Points, in no order, along strands that fork, close into loops and pass close to each other.
Points whose rows are less than 66.3 apart are linked; no others are. Some points are linked to none.
J178: [-26   2 -18  38 -10  35 -25  17   1   8 -29 -37 -18  -3  11  -6 -33  19
 -21 -11  -8]
J785: [ -1  17   5   5 -15  -6  36   8   7  -1   9  39   3  -2  -4   6 -16 -43
   6 -44 -37]
J793: [-23  27 -16  19 -17  14  47   6  -8 -19 -10  22 -14  -1   4  10 -21 -27
  -3 -45 -41]
J501: [  3   0 -10  -2  -7  29  -1  -4  -6 -11  -4   2  -1  17  -7  17  -6   6
   0 -19   6]
J532: [-26  32 -24  17   0 -28  20   5  -1 -25 -10   3 -32 -37  -7   7 -21 -45
 -12 -38 -20]
J18: [  7 -35  20  -9  20  -3 -47   8   9  22 -12   2  15  30   2  -8  21  36
  21  24  13]
J17: [-49  14 -38  21  -9  19  13  20   8  42   7 -62 -39 -15  12   6 -56  21
 -20   5 -10]
J159: [ 12   5 -13 -27  12 -32  -8 -21  31 -35  -1  25 -28  -8 -33  11   8 -23
  -1  -9  26]
J530: [ 14   9   8  -6 -10  -3  28  -2   9 -17  16  36   4   0  -5   0   9 -38
   3 -30 -17]
J822: [-26  34 -23 -22 -12  -8  45 -49   9 -32 -12   5 -24  15 -23  13   1   5
 -13 -42  -7]
J77: [ -2 -36  -8 -11  19  20 -27  31  -2  56  29 -37  17  47  15  14 -22  33
   9   1   2]
J504: [ 30 -23 -11  -2  12  43 -28  16 -33  -6  21 -19  20  12  13  18  -1  30
  17  19  24]
J81: [ 61 -30  26 -26   6 -11   5 -11  19  -5  29  49   2  -7  -1 -16  42 -13
  29  52   3]
J491: [  4 -35  12 -11  20  18 -29  24 -14  47  14 -19  35  35  24   5  -6  38
  21   3  -4]
J285: [-16  20  21 -15  -4 -44   5 -20   7  12 -20  -6   1  -4 -21   2   3   6
 -14  17  27]
J774: [  2 -15  14  20   1  17 -41  -2  19  -6 -30  10  -1   9  -4  -9   7  17
   2  -1   4]
J800: [ 19 -13  27 -25   5 -10   3  -6  -2  12  13  14  19  19  -8   7  16  20
  14  23  26]
J945: [-25  23 -11   2 -30  32  27 -46 -20 -11 -27  -7  10  15  -2   2   5  33
 -15 -10  -5]
J46: [-47  10 -10  14 -27  22  -1  -4  -2  20 -41 -25 -19   6   1  -5 -20  22
 -20 -13 -15]
J714: [ 28 -18  30  18   4   0 -21  -5  29 -15 -14  47   9  -2   3 -30  25 -10
  11   5 -19]
J923: [ -8  -9  -1   3 -17  26 -41 -27  11  -7 -36  -6  -7  18 -11  -1   6  28
 -14   4  14]
J193: [ -6  -7 -17  40  12  35 -31  34   2  15   3 -40  -9  -2  20  -4 -39  20
 -16  -1  -3]
J75: [ 27 -50  19  -5  33  -9 -43  20  13  17   1  23   1  26  -5  -5  34  15
  38  26  12]
J877: [ 15  19  -2  -9  -9  -4  36 -15  -2 -33   9  21   8 -12  -3  -2  16 -21
  -7 -11   3]
J731: [-40  44 -16   5 -19 -65  37 -23  -7  -8 -10  11 -22 -45  -5   3   0 -64
  -2 -32 -57]
J948: [ 13 -11 -11  -7  12  -5  -7  23  11  -8  19   9 -10   3 -17  29 -12 -31
   2 -18  17]
J956: [ 25 -29  29  18  21   9 -44  10  18 -17 -18  26   5  -1   4 -26  24   4
  13  14   5]
J387: [ 24 -16  46 -28  17 -30  -5  12   0  21  14  15  31   9   2 -11  33  23
  18  40  13]
J724: [-37  16   9  31   1   0  31  32 -15  32 -11 -35   3 -23  30 -13 -32   9
 -17  -7 -20]
J799: [-28  23  15  26  -2  -8  37  21 -16   5 -17  -8   8 -25  15 -17 -12 -10
 -11 -14 -22]
J154: [ 20  -9  38   1  -6   3  -5 -31  26  -3  -5  46   8  14  -4 -13  20   0
  13   3 -12]
J998: [ 27 -24  40 -15  22 -43  -8  34  11  26  17  18  25   0   7 -18  28 -11
  18  20   4]
J937: [ 27 -35  22  -1  27 -28 -28  40  14  14  17  22   5   6  -6  -8  25 -19
  27  11  10]
J205: [  1 -14 -43  11   7  45 -33  20  10   6  22 -32 -22  20  -3  27 -40   8
 -10  -9  14]
J120: [ 52  -2  10 -13 -13 -19  17   0  19 -21  30  39  16 -24   3 -19  38 -44
  12  17  -4]
J289: [ 11  23  13  -7  -8 -56   7 -12  21  -8   1  18  -1 -33 -14 -16  19 -47
  -9   7   1]
J69: [-58  25 -49 -12 -22  16  28 -14   1  12 -16 -33 -41   8 -10  21 -37   6
 -16 -38 -12]
J386: [ -4  37 -24  13  -6 -30  30   0  -6 -48  -5   2 -11 -43  -2 -10   7 -47
 -21 -17 -17]
J479: [-29   6  -6   2 -35  37  10 -28  -4  13 -28  -9   0  22  -2   1  -5  26
  -9 -21 -16]
J890: [ 25  25  10   6 -18 -39  11 -19  21 -31  -3  18   4 -46   0 -39  31 -48
 -20  23  -7]
J240: [ 19   1  34 -16   3 -47   4  14  14  12   7  17  13 -20  -4 -16  20 -30
   1  13   2]
J441: [ 12 -12 -33 -13   6  38 -19  20 -18  -4  25 -26   0  19  -2  32 -15  16
   0   4  32]
J961: [  3 -20   9  -2 -14  46 -31 -48  -4  10 -14  12  24  32   3   1   7  31
  19 -13 -12]
J316: [ 15  32 -18 -20  -5  -8  50 -32  -1 -64  17  19   1 -17  -1 -12  27 -17
 -19  -5   0]
J174: [ 15  -2  18 -12  -4  28  -6 -43 -30   2   0  -1  36   7  16  -8  24  47
   7  33  12]
J967: [ -8 -25  13 -12   6  28 -36   4 -16  40 -10 -35  35  36  29  -4   1  49
  11   8 -10]
J986: [-45  28 -11   1 -14 -26  35 -13  -6   6 -23 -15 -23 -12 -13  10 -22 -12
 -12 -22  -8]
J320: [ 26 -28 -11   3  31  -5 -35  47  -8  -7  21  -9  -4   2  -4  12  -3  -1
   9  22  42]
J444: [  3  14  -3  -4   4 -19  32  32 -16   7  31  -9   7 -21   4  11 -16 -33
  -9 -15   4]
J539: [ -6  12  24  -8 -15   5  18 -35 -17   0 -15  -3  26   9   4 -13  19  37
 -12  28  15]
J274: [ 27  -7  -9 -18  14  -3 -13  33 -20 -22  26  -9   0  -6  -8  21   6   3
   2  29  50]
J505: [ -7  12   3  -7 -14   5 -16 -39  17 -12 -30   1 -11  10 -17  -2  11  24
 -18  17  27]
J600: [ 40  -2   5 -28  10  -3  11  13 -23 -25  30  11  18 -12  -2   7  27   5
   9  44  36]
J121: [ 22 -12  10 -19   7  -1   0   8   4  -6  21  26   5   7 -12  15  11 -13
  16  -1  19]
J143: [-32  46  -9  16 -24 -38  63 -15  -6 -14 -15  20  -5 -22  -5 -16  -3 -47
  -1 -28 -55]
J592: [  0  38   0  21 -15 -35  24 -12   6 -43 -15   8  -1 -45  -1 -32  20 -42
 -28   4 -15]
J602: [-40  14 -10  30  -2  10  13  28 -12  32 -12 -58 -16 -20  29  -7 -41  22
 -19   8  -9]
J932: [ 60 -23  27 -14  -8 -24   1   2  30  -3  27  42  11 -18   8 -29  47 -30
  22  29 -10]
J972: [-17   6  16 -17 -10 -22 -15 -17  10  12 -33 -10  -4  14 -22  -2   6  28
 -16  24  30]
J227: [  7  -3 -31   2  17  -7   2  34  10  -2  33  -2 -27  -5 -13  30 -37 -44
  -3 -40   6]
J442: [-31  36  -9   9  -6 -56  11 -22   7 -21 -25  10 -33 -39 -20   0  -5 -50
 -12 -26 -27]
J416: [-38  21  -7 -14 -10 -33  21 -12  -5  17 -18 -22 -14  -3 -20  12 -12   4
 -16  -3  16]
J995: [-13 -15  20 -12  -5  10 -44 -12  -5  28 -24 -16  19  32   7  -6   8  45
   2  19   3]
J467: [-14 -18  -4   7  21  10  -4  37   9  65  25 -43   2  21  19  10 -46  28
   2  -6 -10]
J288: [ 54 -19  13 -31   7  -3   9   0  -1 -20  36  31   8  -9  -7   8  35   0
  25  46  25]
J707: [-41  31   8  22 -17 -20  59   5 -20   3 -15   4   4 -28   6 -12  -9 -27
  -5 -23 -38]
J888: [ 15  -8  26  -3 -12  31  -7 -66   9  -3 -10  36  14  28   0  -6  15  26
  10   5  -9]
J983: [-12  12 -17  12 -10  29  24   0  -7 -20  -1  10  -3   9  -1  14 -17  -5
  -5 -40 -18]
J111: [ 17 -35 -13  16  41  -1 -37  53   7  17  27 -15 -10  10   2   9 -17  -8
  11   5  24]
J921: [  9 -34  12  13  33 -22 -28  45  15  24  16   4  -8  13   0   4 -13 -23
  13  -9   4]
J353: [  0 -19  -1  12  -7  47 -33 -10  -2   8  -7   5   9  31   5  10 -10  14
   8 -29 -16]
J652: [-61  34 -31  -3  -5 -35  56 -24 -19 -17 -18 -31 -31 -23 -12  12 -14 -11
 -15 -25  -8]
J870: [ 19 -28 -18   4  17  54 -47  14 -34  11  20 -37  27  15  34   4 -10  32
  15  13   5]
J15: [-59  17 -43   2 -23  21  20   2  -2  32  -9 -51 -39  -4   6  11 -45  14
 -23 -10 -14]
J588: [ 34 -18  17  -1   9  31 -38 -23 -24 -18  -2   6  28   1  17  -9  29  48
  18  48  15]
J136: [-12  23   0  -9 -14  12  34 -27 -19 -17  -9  -9  14   3  -6  -2   8  18
 -18   2  17]
J481: [-15  20 -29  11   8  -9  13  15   1  -7   8  -9 -32 -15 -11  21 -37 -34
 -13 -38  -6]
J162: [  7 -30 -24  33  16  54 -52  26   4   0   8 -24 -12  23  12   8 -27  15
   0 -11   1]
J758: [ 51 -38  13  -7  24  23 -40 -24 -19 -11   8  24  24   0  11 -10  40  38
  43  55  14]

How many points has the smallest loop of links through each point below? Write 0 if it is on no loop.
J227 | 13
J799 | 0
J774 | 0

A fork is a point with three links, a tip a point with one. Leave the first point through the second and follow the links. Name the first fork or tip that comes.
J888 / J154 | J652
J714 / J154 | J316
J532 / J481 | J998
J46 / J178 | J870
J602 / J724 | J532
J932 / J81 | J937
J442 / J731 | J69
J870 / J504 | J758

Name the points in between on the shortest way along the links from the first point to the second, in order.
J588 / J441 | J174 > J539 > J136 > J945 > J479 > J46 > J178 > J193 > J162 > J205
J17 / J289 | J602 > J724 > J799 > J707 > J143 > J731 > J442 > J532 > J386 > J592 > J890
J77 / J320 | J491 > J967 > J995 > J18 > J75 > J937 > J921 > J111
J530 / J774 | J785 > J793 > J983 > J501 > J353 > J961 > J888 > J154 > J714 > J956
